A landscape with many valleys, sampled at points; each row gives a point and its height.
A ball rolls from a point to the lowest of its 2 nearest points, and stops where none of them is lower. Distance is the straight distance between rows; heights are no part of it.
K_744 (h 4.77): 138 84 112 112 147 140 123 101 114 156 138 109 137 143 132 162 121 154 138 156 116 128 138 120 100 123 143 144 137 109 101 144 118 150 135 167 107 132 88 137 130 133
K_314 (h 6.40): 159 126 107 107 175 109 126 126 148 113 137 100 123 139 150 129 158 136 173 97 139 134 104 147 99 120 173 103 132 117 119 123 80 150 147 115 132 163 146 116 125 127
K_831 (h 6.91): 142 121 95 104 156 126 140 158 172 119 137 114 109 133 117 105 151 137 167 121 144 144 89 143 120 111 197 125 138 128 106 112 89 129 91 106 140 140 108 115 126 143
K_475 (h 4.31): 133 164 107 176 180 122 150 148 143 107 132 134 144 118 141 120 110 134 135 106 123 120 110 136 99 120 156 134 133 138 138 129 80 155 162 118 135 146 140 138 115 121
K_232 (h 2.77): 93 152 93 199 152 133 195 167 123 135 149 144 111 161 97 161 94 157 128 137 96 130 140 119 150 118 152 171 137 126 91 147 100 144 122 151 136 112 89 162 130 120
K_604 (h 4.43): 100 121 134 142 112 146 137 145 115 128 113 119 109 115 119 120 145 149 125 160 113 142 148 123 139 117 116 139 96 131 118 141 128 132 115 143 122 95 91 135 151 141
K_382 (h 1.89): 113 142 81 178 121 139 163 161 131 147 131 149 108 144 100 143 111 148 113 128 101 159 138 108 155 121 143 151 116 134 89 145 124 107 114 153 145 114 91 168 132 109
K_517 (h 3.45): 109 146 147 176 167 130 134 152 94 105 129 86 115 154 98 165 112 148 159 142 98 118 203 143 125 120 115 145 93 118 101 167 96 192 183 177 135 126 101 170 136 128
K_731 (h 6.87): 117 115 145 183 118 167 182 134 104 95 167 126 128 137 82 148 81 136 137 155 132 124 172 132 159 132 114 145 133 131 125 125 116 149 144 154 125 125 71 129 111 133
K_384 (h 4.26): 126 97 133 111 109 141 95 107 115 128 133 90 125 127 120 138 161 168 140 149 125 140 150 149 115 127 111 122 116 118 87 133 151 128 127 147 126 134 107 137 147 107
K_804 (h 3.28): 79 148 102 182 174 107 136 187 112 139 101 157 113 117 112 122 131 153 110 138 60 137 138 121 126 107 141 164 81 120 120 161 107 142 113 159 133 82 103 150 172 148
K_894 (h 3.95): 115 111 137 180 118 143 99 109 112 160 114 126 127 144 119 146 126 180 115 143 108 138 172 149 120 117 99 133 160 105 97 148 174 119 164 161 127 106 129 153 132 79
K_686 (h 4.57): 142 117 115 140 145 130 103 116 118 173 106 138 137 154 142 139 134 170 89 136 112 125 141 138 94 130 129 140 159 101 98 132 161 120 157 164 120 116 136 153 125 74
K_137 (h 5.87): 142 131 166 92 101 144 142 135 145 126 130 135 139 107 136 107 128 48 130 118 175 122 96 126 133 136 115 126 114 149 159 90 144 120 65 82 119 132 160 82 99 171
K_46 (h 5.25): 160 102 141 76 59 118 72 106 127 112 118 122 105 102 117 132 186 112 155 133 146 133 133 157 160 114 91 77 123 120 111 107 160 81 114 94 124 158 149 126 133 123
K_954 (h 2.21): 92 158 98 162 188 90 140 177 131 148 103 157 115 115 118 112 138 141 128 106 96 136 107 124 105 102 165 163 96 132 122 146 81 142 103 146 135 96 112 135 159 146
K_455 (h 5.21): 122 127 149 161 91 172 171 116 112 130 161 136 149 140 98 122 69 120 112 168 149 139 134 121 171 141 92 134 147 144 132 128 137 117 114 122 122 128 87 105 105 136
K_338 (h 6.51): 137 171 128 117 80 146 177 151 91 56 148 142 113 109 92 139 111 92 153 125 145 133 141 131 170 141 78 100 83 141 161 106 112 115 135 92 141 155 143 113 79 153
K_175 (h 3.99): 99 131 147 186 184 130 133 165 106 110 113 114 108 141 137 160 85 140 132 148 84 112 204 120 124 134 106 151 105 109 120 171 127 190 190 175 146 107 120 169 154 117
K_307 (h 5.94): 124 171 97 136 142 44 115 157 137 145 92 172 107 117 139 108 154 127 108 71 102 123 125 116 98 106 149 124 127 131 111 126 153 106 156 130 151 116 192 172 129 95
K_146 (h 4.52): 142 121 151 139 137 112 68 121 185 101 117 80 112 107 106 68 182 121 179 106 181 123 103 163 118 121 169 82 170 115 136 97 136 92 91 94 127 127 149 98 138 147
K_15 (h 2.62): 119 84 121 47 126 125 122 114 97 141 126 105 124 144 139 169 130 111 144 150 108 122 124 121 101 136 138 140 86 107 114 149 96 170 106 175 122 131 67 123 156 154
K_21 (h 4.55): 105 105 99 113 143 126 138 139 127 149 113 124 116 134 124 137 145 146 140 148 107 136 127 144 108 116 156 145 107 115 101 139 83 146 90 159 120 109 66 131 156 160
K_226 (h 6.72): 137 136 116 132 134 150 141 146 156 127 135 122 118 123 120 106 133 116 157 122 163 143 105 145 124 116 156 118 139 134 128 116 101 113 89 96 133 127 125 107 128 165
K_16 (h 3.82): 126 136 119 129 97 125 142 129 139 171 119 157 123 143 128 118 98 122 84 124 135 125 117 113 143 130 127 152 151 144 117 129 171 71 96 114 127 85 111 123 124 118
K_592 (h 3.44): 125 95 115 66 128 105 97 116 108 157 99 116 108 134 147 153 150 130 120 146 104 123 135 125 94 128 126 132 95 100 122 167 120 154 125 176 107 116 105 132 166 142
K_133 (h 4.42): 100 124 134 152 143 144 151 153 107 112 131 127 98 144 120 162 85 132 122 152 81 114 191 87 154 145 107 156 112 108 120 177 140 187 180 175 141 111 112 167 138 107
K_377 (h 3.81): 121 122 148 88 88 133 140 140 115 115 136 118 117 125 116 117 163 109 143 133 136 135 120 139 136 120 122 127 76 131 127 118 115 121 77 127 128 120 102 105 138 171
K_55 (h 5.08): 136 114 139 136 148 135 79 86 116 174 121 115 148 156 152 130 139 172 104 141 144 117 134 159 98 124 127 132 183 106 99 102 155 134 148 153 121 123 147 125 123 76
K_278 (h 6.38): 151 151 115 140 142 113 106 102 145 153 113 140 135 134 128 115 128 154 111 108 135 125 109 145 123 124 135 114 190 133 122 111 157 105 145 99 134 120 196 141 110 79
K_931 (h 3.31): 138 143 121 175 121 148 126 122 171 139 131 130 145 122 103 89 108 120 144 112 169 133 93 123 138 119 136 109 190 142 140 104 148 76 111 72 133 130 172 122 108 112
K_542 (h 0.74): 110 145 111 208 122 140 153 149 126 131 129 142 122 135 99 110 122 158 123 134 122 163 151 125 157 107 115 131 136 132 96 140 141 87 131 131 144 106 117 150 134 119
K_282 (h 3.39): 120 129 144 123 101 145 138 122 105 80 137 116 125 119 130 125 154 116 137 135 131 138 138 148 140 140 103 124 76 145 148 116 102 146 111 117 144 123 97 110 139 175
K_967 (h 2.20): 128 154 102 142 115 99 178 166 137 133 120 171 120 120 146 109 122 104 121 93 122 129 114 110 137 124 149 128 106 156 138 129 127 115 151 106 141 141 173 157 111 124
K_173 (h 4.24): 121 144 111 106 172 67 115 144 132 152 99 156 138 133 178 128 114 101 105 97 95 113 103 109 82 134 132 157 102 123 155 165 103 167 165 143 121 107 140 137 153 141
K_691 (h 6.80): 124 155 113 189 176 87 78 158 167 129 104 137 107 102 108 77 168 161 158 85 141 127 102 119 91 122 184 124 194 134 136 90 118 111 128 93 149 115 191 141 112 99
K_646 (h 3.09): 136 90 156 95 126 134 69 79 92 131 122 84 130 132 165 170 154 153 120 141 121 117 159 134 98 135 107 119 121 101 115 150 137 173 171 175 104 143 112 132 148 107
K_547 (h 2.32): 138 104 163 107 144 126 87 79 97 116 132 78 167 142 165 155 153 143 126 129 131 127 136 141 100 144 111 113 113 100 144 139 118 185 175 162 111 160 102 124 156 138
K_988 (h 7.59): 110 145 135 159 147 146 150 142 132 149 123 148 149 114 152 128 105 130 104 127 124 116 119 118 123 129 130 152 134 137 157 127 124 136 141 130 122 108 129 120 120 138
K_558 (h 8.22): 153 93 128 95 155 149 81 74 141 128 146 77 141 145 115 144 163 154 151 139 149 133 121 175 120 128 141 92 173 102 102 109 126 139 118 125 122 192 111 106 129 97
K_479 (h 4.09): 83 132 100 155 137 140 165 164 120 160 110 168 108 159 106 144 100 129 103 142 75 136 140 101 142 134 149 178 109 120 115 167 115 142 94 180 110 95 70 137 151 134
K_349 (h 5.89): 147 118 118 92 120 128 162 133 119 104 150 126 140 117 129 132 127 112 140 138 130 117 128 117 131 135 115 117 105 139 137 128 116 128 150 109 140 148 134 126 102 132
K_948 (h 3.47): 118 151 106 149 131 121 143 122 162 189 125 175 126 175 147 146 79 145 47 101 122 112 107 86 142 134 145 167 174 128 112 139 171 103 110 147 114 114 117 149 119 93
K_99 (h 5.40): 131 157 117 159 202 88 77 120 138 140 98 137 144 132 162 121 158 162 121 107 113 115 109 138 74 119 150 129 148 127 125 124 129 157 174 131 131 118 183 146 140 88
K_126 (h 6.77): 120 147 136 167 119 169 168 128 88 82 162 118 131 121 80 142 81 131 139 149 121 124 181 127 166 137 88 119 116 140 150 126 115 141 168 135 139 126 94 121 104 136
K_628 (h 3.00): 122 142 135 115 104 111 181 170 126 111 134 175 127 111 143 109 120 88 110 102 114 123 110 102 134 137 123 132 85 148 153 124 128 117 127 111 143 121 169 126 113 154
K_661 (h 7.13): 120 143 157 178 128 134 119 128 135 120 121 114 145 106 135 83 138 153 127 132 144 147 115 146 114 117 130 118 119 142 138 109 119 124 119 115 128 108 127 118 134 157
K_74 (h 4.63): 96 130 103 132 128 148 185 157 124 158 134 179 127 148 121 141 85 112 95 125 96 125 120 91 138 147 137 166 112 128 126 150 130 133 90 148 114 103 107 116 127 134
K_984 (h 6.98): 108 101 174 161 119 167 152 110 95 113 161 96 142 133 93 149 114 141 144 174 139 130 180 142 139 130 110 150 131 117 123 133 113 156 136 177 127 133 58 127 129 150
K_388 (h 7.95): 139 121 125 103 159 148 155 136 170 160 143 146 147 141 134 127 91 112 114 119 157 101 80 117 118 146 169 143 162 147 144 110 114 137 75 106 120 131 124 88 101 142
K_961 (h 6.05): 136 147 152 117 117 148 172 156 153 114 154 135 136 101 112 94 123 74 141 108 164 126 98 125 137 136 136 125 111 159 154 93 121 129 63 82 141 131 154 93 102 170
K_380 (h 4.62): 106 133 110 99 116 104 168 170 130 128 109 153 103 111 120 97 144 102 143 117 99 129 106 139 118 107 138 146 73 139 126 129 94 132 76 130 134 101 111 111 148 174
K_169 (h 4.15): 130 136 152 161 130 156 107 76 96 100 131 98 148 120 116 150 121 162 129 153 133 139 176 147 129 119 91 106 144 111 148 147 130 138 206 137 138 152 144 146 119 97
K_254 (h 4.88): 128 157 118 171 200 97 114 141 142 142 102 139 154 123 159 119 125 154 117 112 123 120 108 115 81 126 146 142 156 139 143 126 103 156 166 129 133 123 157 142 132 109
K_719 (h 8.10): 137 109 101 67 136 122 156 149 170 161 144 143 116 131 139 134 113 99 119 116 140 121 87 121 132 133 186 129 138 131 117 114 122 126 84 100 111 150 144 104 114 147
K_861 (h 5.67): 163 120 175 84 78 132 114 106 144 111 128 118 140 107 129 104 161 59 151 135 173 122 112 137 152 120 96 115 110 125 157 92 156 112 93 84 118 151 136 98 107 180
K_908 (h 3.78): 141 153 123 187 139 149 108 133 159 100 124 117 138 112 84 87 124 135 170 121 178 152 112 151 133 125 133 83 196 139 144 105 115 68 114 70 135 147 158 116 115 133
K_935 (h 5.62): 127 138 107 82 135 114 169 148 119 114 146 141 129 133 144 145 114 95 143 112 101 121 115 111 129 142 140 126 91 137 131 146 89 158 146 119 127 145 120 132 127 129
K_813 (h 5.37): 139 123 123 113 125 101 88 111 145 121 106 97 112 123 154 97 182 150 152 101 130 115 118 159 92 107 143 98 137 119 120 111 136 120 139 108 124 143 162 130 146 112
K_425 (h 5.20): 117 159 97 150 127 92 151 159 129 127 112 169 97 140 146 136 122 129 85 100 74 136 153 78 147 135 115 132 118 118 121 178 163 119 174 155 142 104 163 167 133 87
K_461 (h 5.17): 141 78 90 86 148 141 119 104 112 157 156 109 121 150 116 179 114 161 147 146 112 144 146 131 110 139 152 126 149 99 69 143 112 144 127 164 129 160 100 146 115 87
K_25 (h 4.98): 126 107 158 167 106 157 129 106 123 138 135 112 156 141 123 135 84 137 110 169 148 135 134 125 147 132 113 138 160 129 141 128 154 106 144 124 120 122 109 114 120 122
K_842 (h 7.41): 127 141 146 158 143 134 141 132 132 111 121 140 156 98 161 102 112 103 113 113 146 119 105 115 117 129 142 132 129 156 177 112 115 144 140 104 133 122 157 116 122 152
K_17 (h 7.60): 109 113 150 92 106 122 117 127 115 133 102 135 136 115 158 120 133 119 90 137 118 115 137 116 121 132 120 149 77 125 151 143 132 141 106 141 115 86 100 111 156 169
K_499 (h 5.01): 127 127 124 93 78 138 177 136 121 138 139 179 126 131 142 153 100 77 77 119 103 118 132 55 173 165 109 137 103 141 155 147 165 122 136 134 130 124 142 140 111 118
K_527 (h 2.28): 106 125 156 114 149 117 116 109 106 107 132 96 140 126 153 122 151 120 120 125 127 120 123 154 83 127 131 140 84 133 165 121 88 179 125 160 118 126 90 109 153 184
K_115 (h 6.65): 130 162 147 142 98 133 163 131 90 57 143 117 123 118 106 144 102 101 135 135 127 122 168 128 165 136 85 115 88 141 170 112 107 147 167 113 146 140 124 127 91 139
K_585 (h 4.45): 130 109 170 165 127 168 118 85 94 110 127 95 133 135 121 154 100 142 132 159 139 127 199 132 141 131 75 117 157 106 155 148 154 152 185 160 128 142 120 134 114 108
K_926 (h 7.08): 112 113 181 140 110 167 129 107 82 93 156 77 143 129 99 146 146 129 142 150 154 142 174 165 133 141 97 131 101 119 133 128 109 169 108 183 122 149 34 128 142 163
K_845 (h 7.18): 118 120 180 125 125 163 119 102 90 104 153 77 162 134 116 136 148 126 124 145 150 134 127 155 115 144 109 136 102 128 150 112 115 179 105 166 113 153 48 109 147 182
K_312 (h 1.44): 116 117 170 109 145 126 106 96 107 103 141 87 164 133 169 131 147 114 120 132 132 119 148 144 109 146 116 134 108 124 171 127 112 185 151 156 118 156 103 112 153 167
K_644 (h 3.72): 137 169 93 144 152 135 185 161 129 123 165 146 130 140 127 134 100 126 141 110 127 129 100 135 131 145 148 118 130 146 133 123 79 153 142 97 136 156 140 132 107 118
K_134 (h 5.48): 135 98 157 118 102 141 66 77 105 161 121 116 142 130 120 138 119 180 95 150 135 115 145 154 118 118 99 123 179 113 101 117 178 103 142 144 111 111 132 136 130 81
K_310 (h 4.32): 107 126 108 120 99 150 170 142 137 183 139 185 129 148 127 143 77 116 79 127 118 121 119 87 154 146 125 163 128 136 135 131 161 90 82 137 117 102 108 126 121 131
K_63 (h 3.70): 113 164 126 136 144 131 196 187 134 130 149 189 117 113 128 96 112 83 112 94 124 122 93 124 118 139 148 148 80 161 161 119 104 136 100 117 138 117 158 113 112 149
K_694 (h 6.12): 152 144 130 138 124 137 82 83 127 96 109 98 128 121 101 102 166 155 163 123 161 143 140 175 120 100 102 64 165 113 138 113 126 83 150 99 133 156 176 131 131 100
K_610 (h 8.40): 152 108 89 101 136 131 127 123 146 139 138 127 120 153 121 145 135 153 140 127 129 140 119 137 142 118 138 113 170 117 85 117 131 107 129 123 127 161 139 134 118 91
K_448 (h 3.02): 138 127 156 118 158 133 95 66 100 101 135 58 160 137 154 149 162 138 145 126 148 122 139 152 103 129 117 98 136 102 138 125 104 172 179 136 124 194 116 129 140 133
K_119 (h 5.80): 128 98 155 83 96 128 59 79 130 161 127 118 130 137 130 123 125 146 100 140 155 96 126 146 137 129 119 136 176 113 108 108 182 82 102 118 109 102 125 124 133 107
K_512 (h 7.24): 123 146 185 190 143 146 106 116 133 102 125 138 161 92 153 85 111 96 109 130 162 121 107 121 119 137 105 140 142 169 208 102 126 123 135 101 124 109 161 97 125 156
K_216 (h 4.21): 122 122 126 82 90 126 143 153 136 127 112 147 105 111 117 97 160 100 138 138 127 137 99 138 130 113 136 148 83 146 129 108 102 113 47 121 121 94 97 98 153 192
K_647 (h 4.93): 129 135 124 101 155 74 100 133 141 145 89 146 143 119 190 118 130 117 115 97 109 107 107 118 95 128 134 127 119 135 137 132 131 140 172 130 123 116 178 143 147 129
K_234 (h 4.95): 136 101 155 96 57 133 81 106 124 120 125 106 112 111 111 124 179 145 153 155 148 145 134 144 148 118 105 92 103 116 102 124 159 93 97 113 118 131 106 140 147 130
K_970 (h 5.16): 117 94 154 95 112 158 155 98 100 132 138 144 145 121 139 159 81 92 91 161 117 107 143 78 135 163 107 157 119 125 163 147 149 157 132 161 116 120 94 107 116 140
K_406 (h 5.56): 139 116 152 95 68 145 151 127 113 106 146 140 129 106 127 146 115 87 120 146 129 136 124 93 171 138 90 138 95 137 144 124 155 112 112 97 122 130 131 115 107 148
K_668 (h 6.15): 156 118 112 89 140 112 139 125 131 108 139 97 128 127 137 148 148 127 167 128 134 137 118 142 128 128 142 103 127 123 111 133 101 141 160 119 133 175 129 129 116 124
K_456 (h 5.45): 139 123 131 94 142 84 73 107 138 143 93 127 128 122 173 115 159 142 123 103 117 102 121 151 91 123 133 113 125 123 121 118 138 127 148 131 126 120 171 135 145 115
K_32 (h 5.33): 129 129 115 85 118 115 156 142 87 110 135 114 121 137 117 160 130 119 155 135 101 129 140 118 136 131 127 125 75 130 115 143 85 166 139 149 142 139 101 136 128 130
K_796 (h 4.74): 137 99 157 133 111 152 117 89 110 135 143 106 140 130 128 160 94 145 117 157 134 126 158 112 139 129 107 132 155 110 131 134 158 134 162 146 119 137 100 130 114 100
K_420 (h 3.93): 120 124 86 113 171 106 131 151 141 166 102 119 102 145 128 132 152 145 152 126 109 141 117 158 86 110 169 137 113 116 89 132 91 136 99 146 118 117 110 132 160 138
K_598 (h 4.22): 117 93 118 121 149 123 96 122 108 166 113 118 116 145 138 157 137 162 127 141 101 122 147 137 91 118 129 144 110 109 98 156 130 150 143 187 109 109 103 146 166 114
K_521 (h 3.62): 146 126 145 130 149 145 94 74 104 105 133 94 165 139 132 153 136 156 147 136 145 133 145 160 115 123 110 96 161 106 154 122 122 146 188 115 132 182 143 135 114 120
K_472 (h 4.96): 138 83 162 106 104 156 140 85 108 134 150 118 144 110 121 175 84 120 110 163 116 118 152 84 147 165 106 143 154 122 133 141 162 142 143 162 118 130 88 131 113 114
K_938 (h 3.38): 128 129 117 175 110 148 111 121 136 161 140 149 124 155 107 136 109 167 83 136 122 146 152 123 146 122 103 135 177 121 93 144 173 92 148 143 136 114 128 149 125 76
K_698 (h 5.84): 139 120 130 139 100 140 78 88 118 133 113 122 129 127 110 107 142 161 129 136 149 140 142 154 136 114 96 94 159 115 121 122 151 89 148 105 125 133 156 137 127 92
K_950 (h 2.78): 155 122 94 107 76 118 132 125 152 163 145 154 105 136 100 116 121 120 128 125 145 140 116 128 187 126 116 122 163 137 88 110 167 50 104 97 140 151 159 134 117 101
K_340 (h 2.01): 124 113 141 63 101 102 133 133 91 102 124 119 122 114 165 148 143 94 130 130 104 122 133 102 116 151 110 129 57 126 153 156 107 172 126 141 124 128 118 126 146 172
K_121 (h 3.74): 129 73 139 90 117 139 67 69 100 141 131 97 117 127 132 170 155 165 135 141 113 126 159 147 111 130 114 99 138 97 83 132 158 150 140 170 124 149 118 145 145 80
K_761 (h 6.10): 142 134 123 156 122 135 87 95 126 158 114 136 145 145 111 115 118 167 114 131 150 140 127 145 132 109 118 109 188 122 132 118 163 88 160 119 132 122 173 140 118 77
K_225 (h 5.86): 138 159 94 148 179 59 98 138 126 148 102 160 134 133 159 110 154 143 109 81 98 118 120 132 86 124 139 122 139 129 122 130 141 138 182 129 142 115 204 162 137 79
K_438 (h 2.19): 163 132 89 141 102 133 125 128 173 148 154 140 113 145 85 107 106 132 141 126 156 143 105 132 170 116 145 109 199 136 90 115 155 58 109 93 142 160 155 130 116 84
K_732 (h 7.09): 121 156 170 191 125 152 113 111 158 118 125 119 167 97 114 88 99 110 126 133 177 136 106 117 126 146 115 109 171 154 181 105 128 106 118 74 126 114 155 101 114 157
K_467 (h 3.48): 107 142 140 114 165 78 115 144 112 116 101 129 143 120 196 128 121 105 108 123 83 115 136 104 102 128 114 145 86 133 157 168 96 192 192 149 118 113 130 131 165 134
K_132 (h 6.35): 153 159 120 154 142 125 84 105 149 103 111 121 118 118 94 100 161 133 163 113 160 134 111 172 124 105 133 69 198 118 141 104 117 95 144 84 130 161 205 127 113 87
K_150 (h 2.80): 149 142 103 160 124 128 112 134 187 139 138 129 117 145 101 95 115 127 136 105 165 131 85 127 143 138 157 111 213 143 111 99 151 63 112 80 143 131 171 132 100 83
K_88 (h 3.96): 88 131 126 163 144 119 146 162 120 131 101 149 119 113 128 108 131 142 107 141 90 134 141 129 131 119 120 156 88 132 135 144 132 138 115 150 133 86 110 130 157 153
K_867 (h 2.88): 111 131 173 150 129 140 120 120 108 97 138 96 148 121 137 110 154 120 130 141 150 126 122 155 108 131 124 141 93 141 164 109 94 159 94 141 117 119 90 97 149 187
K_696 (h 7.94): 140 90 145 80 137 138 101 83 153 150 127 106 154 130 163 136 133 117 126 135 154 109 101 131 100 132 155 139 146 126 146 105 133 135 102 118 101 135 108 93 122 158
K_331 (h 2.76): 111 124 146 88 116 92 115 133 101 108 100 125 131 123 181 128 130 96 118 135 99 115 137 111 108 134 109 137 60 124 161 158 114 180 167 153 105 106 131 125 153 148
K_635 (h 6.37): 145 162 135 120 78 148 173 141 120 91 158 157 131 115 86 119 101 87 157 134 162 145 122 118 173 128 89 108 114 151 140 116 131 89 112 76 142 163 144 106 81 145
K_157 (h 3.46): 98 152 92 172 168 134 175 163 117 157 126 157 124 153 125 159 98 137 125 129 90 138 124 119 122 123 147 176 119 127 112 156 88 159 110 161 120 116 90 140 140 136
K_876 (h 4.78): 121 135 113 144 133 124 153 151 118 121 123 143 94 140 129 156 106 139 97 137 77 128 174 80 144 137 97 151 111 108 122 183 149 148 173 165 131 108 133 176 137 99
K_794 (h 8.36): 173 86 82 82 156 133 102 93 148 138 160 108 123 149 113 150 149 139 150 147 134 135 119 161 139 127 147 99 169 106 73 105 126 136 123 122 121 177 129 111 117 76
K_391 (h 4.64): 119 107 136 123 90 144 109 122 127 133 119 105 115 123 123 114 162 156 147 153 135 147 144 143 139 130 97 115 108 130 103 127 138 104 114 127 129 116 104 139 154 145
K_498 (h 5.38): 131 111 138 117 82 167 155 122 116 118 165 130 137 117 105 144 105 116 126 158 145 145 129 106 170 142 100 117 125 141 116 122 132 102 103 112 125 138 101 108 102 131
K_774 (h 5.39): 110 120 156 102 114 153 163 125 102 118 151 160 145 115 143 139 93 87 82 142 115 104 137 100 141 163 96 157 92 139 169 131 143 160 114 141 121 107 126 95 114 154
K_462 (h 1.28): 124 96 140 44 92 119 140 114 85 104 132 123 115 106 134 162 132 80 131 155 86 122 126 84 126 157 112 137 60 125 143 156 106 173 91 163 123 126 89 120 143 153
K_917 (h 1.90): 136 98 112 24 105 120 135 127 99 123 143 117 122 112 127 175 135 93 144 153 102 130 122 91 139 158 131 128 89 112 114 138 99 162 83 154 124 142 74 120 129 145
K_929 (h 6.52): 155 111 122 96 118 126 120 135 165 123 130 116 122 126 117 106 133 121 138 119 164 135 106 139 150 121 155 124 163 140 114 104 140 80 92 95 127 136 129 107 128 142
K_872 (h 4.65): 120 134 120 126 120 120 166 129 131 160 123 180 125 142 149 154 81 121 62 117 96 119 140 72 156 155 112 152 119 132 149 162 178 124 150 149 122 115 137 136 122 111
K_781 (h 5.55): 119 158 88 164 142 73 138 160 141 134 103 161 98 126 134 122 144 142 103 93 87 134 150 100 137 117 129 128 99 132 105 145 157 111 156 137 152 113 166 178 143 91
K_417 (h 6.64): 138 149 104 180 169 112 91 133 154 140 109 138 130 126 127 108 142 154 119 95 144 130 98 130 110 122 159 124 187 133 125 104 136 102 138 111 143 120 177 146 115 91
K_848 (h 6.68): 157 120 99 103 164 119 123 141 177 112 131 94 112 133 117 116 182 132 184 105 144 136 119 172 123 110 187 96 138 130 93 122 93 126 111 114 114 159 132 118 123 121
K_561 (h 5.03): 104 121 105 115 144 122 151 150 106 122 136 114 111 140 120 153 133 137 155 134 91 141 141 129 118 128 139 146 73 113 93 156 92 172 122 164 131 116 94 151 143 139
K_717 (h 5.49): 169 126 170 82 65 119 83 113 142 98 128 105 121 111 123 115 180 78 155 138 171 125 117 138 159 115 95 86 123 114 137 101 166 85 99 78 112 163 148 117 117 153
K_664 (h 6.57): 145 152 116 170 162 102 95 149 166 102 112 130 112 112 98 82 161 126 166 90 143 128 103 150 112 105 176 85 189 128 128 99 115 91 137 89 160 145 214 136 108 89
K_325 (h 8.08): 147 94 145 95 153 138 88 79 141 137 144 72 153 150 149 127 151 132 134 136 160 122 107 162 103 123 153 118 163 107 132 108 122 147 105 128 106 163 93 98 127 138
K_659 (h 7.79): 131 100 150 106 124 133 106 103 124 137 118 121 146 123 168 134 128 134 106 131 139 113 118 130 110 132 126 137 118 125 149 112 134 133 123 134 112 112 121 112 143 144
K_400 (h 5.59): 116 115 173 85 73 137 143 122 105 107 130 142 131 111 149 141 129 76 103 144 134 127 123 101 135 149 95 143 77 135 173 118 141 150 98 126 123 111 125 99 105 160
K_981 (h 7.44): 118 127 158 108 92 111 129 142 113 107 99 131 123 98 158 110 160 114 123 127 112 130 142 117 133 113 112 124 66 147 145 138 132 126 127 136 126 98 128 123 156 155
K_482 (h 6.95): 133 143 149 150 126 147 107 106 153 106 120 109 155 101 128 91 143 125 150 118 170 136 112 130 116 125 125 101 154 133 163 108 123 102 115 87 130 119 154 98 127 156
K_249 (h 1.70): 100 156 129 217 137 148 153 157 115 99 134 116 114 118 91 114 129 176 145 142 107 152 177 137 151 104 109 134 110 124 109 154 122 112 158 134 160 115 115 148 128 129
K_185 (h 5.30): 152 120 131 55 71 116 157 137 117 126 135 174 111 110 148 164 112 51 124 124 105 122 125 70 170 157 108 130 93 134 149 147 170 112 143 115 132 158 163 144 106 129
K_947 (h 3.17): 117 147 87 152 180 109 146 166 143 145 112 136 114 135 120 117 152 158 152 122 111 145 106 135 98 112 166 147 123 129 101 130 89 150 119 134 145 117 111 140 141 135
K_653 (h 8.26): 140 125 88 95 143 127 158 144 149 146 141 152 119 148 129 130 124 136 141 114 125 126 110 124 126 129 165 130 138 120 105 126 121 121 122 110 129 150 132 124 118 109
K_553 (h 4.28): 96 148 100 108 142 109 169 186 139 143 114 178 121 110 132 97 118 86 120 98 104 124 95 119 113 127 150 150 85 146 159 136 90 132 85 126 136 102 142 104 129 152
K_784 (h 4.10): 125 146 118 164 132 113 147 143 137 171 115 190 136 155 161 146 78 140 60 106 108 116 115 89 131 137 131 166 167 140 148 145 164 116 154 131 120 115 142 147 117 94
K_790 (h 2.68): 134 153 100 168 117 121 128 122 140 178 139 167 116 171 122 146 96 166 65 117 128 137 116 107 143 129 127 147 183 121 101 132 184 85 130 145 127 104 138 168 113 77
K_821 (h 7.28): 111 136 156 161 111 113 117 129 123 113 103 132 136 94 152 88 152 137 119 132 131 127 126 116 123 124 111 132 101 145 154 131 143 118 133 121 128 94 138 126 141 150
K_430 (h 6.06): 153 115 137 92 86 124 57 88 152 147 128 101 132 128 110 104 131 141 133 134 169 112 114 169 153 125 109 107 176 123 99 98 188 69 91 93 130 111 138 114 133 106
K_466 (h 2.36): 95 152 124 207 163 138 162 160 102 85 137 113 116 129 89 140 119 161 157 137 106 133 174 156 144 112 125 136 96 135 106 133 89 151 143 138 151 113 98 145 120 144
K_846 (h 7.78): 127 124 116 132 137 141 132 131 153 166 113 161 147 131 150 122 101 128 107 120 138 102 93 106 113 145 162 154 156 142 145 111 134 121 104 118 124 112 133 110 121 132
K_393 (h 2.91): 103 158 121 177 179 134 142 168 98 86 138 82 120 149 98 157 128 161 177 127 98 120 179 159 122 113 124 128 81 134 102 138 77 169 171 141 144 128 104 160 128 141
K_782 (h 6.31): 151 113 121 88 114 115 81 112 181 144 130 122 112 127 130 106 138 119 135 113 171 100 101 147 149 115 153 123 182 125 105 97 174 69 90 92 121 119 164 99 127 120
K_906 (h 3.10): 142 175 85 142 153 116 200 177 161 131 154 166 116 138 125 124 116 104 139 82 131 130 102 114 130 127 164 122 126 151 133 121 100 121 140 97 150 167 168 140 103 111
K_986 (h 3.27): 133 124 95 117 85 128 152 129 140 154 134 152 130 138 125 133 121 123 111 121 137 136 115 104 170 133 128 125 142 139 95 125 162 66 112 108 129 129 138 140 116 108
K_53 (h 6.22): 142 159 131 122 104 144 191 168 155 102 159 148 127 105 105 105 109 78 152 107 149 136 103 125 157 123 131 113 119 155 146 101 110 105 105 77 139 160 163 103 93 149
K_111 (h 4.14): 160 131 130 148 123 139 89 128 166 94 130 91 124 120 92 89 142 124 190 117 185 146 116 158 131 109 153 77 177 127 127 110 123 81 99 79 122 151 153 100 117 128
K_985 (h 4.92): 143 120 137 112 141 109 67 118 178 121 102 97 123 115 140 88 177 135 160 105 158 111 111 151 104 110 167 109 165 132 134 110 136 107 113 91 124 121 164 114 135 135

Where does a ball stop that starts at each point below?
K_307 | K_542
K_929 | K_790
K_831 | K_954
K_653 | K_482
K_794 | K_482
K_813 | K_438
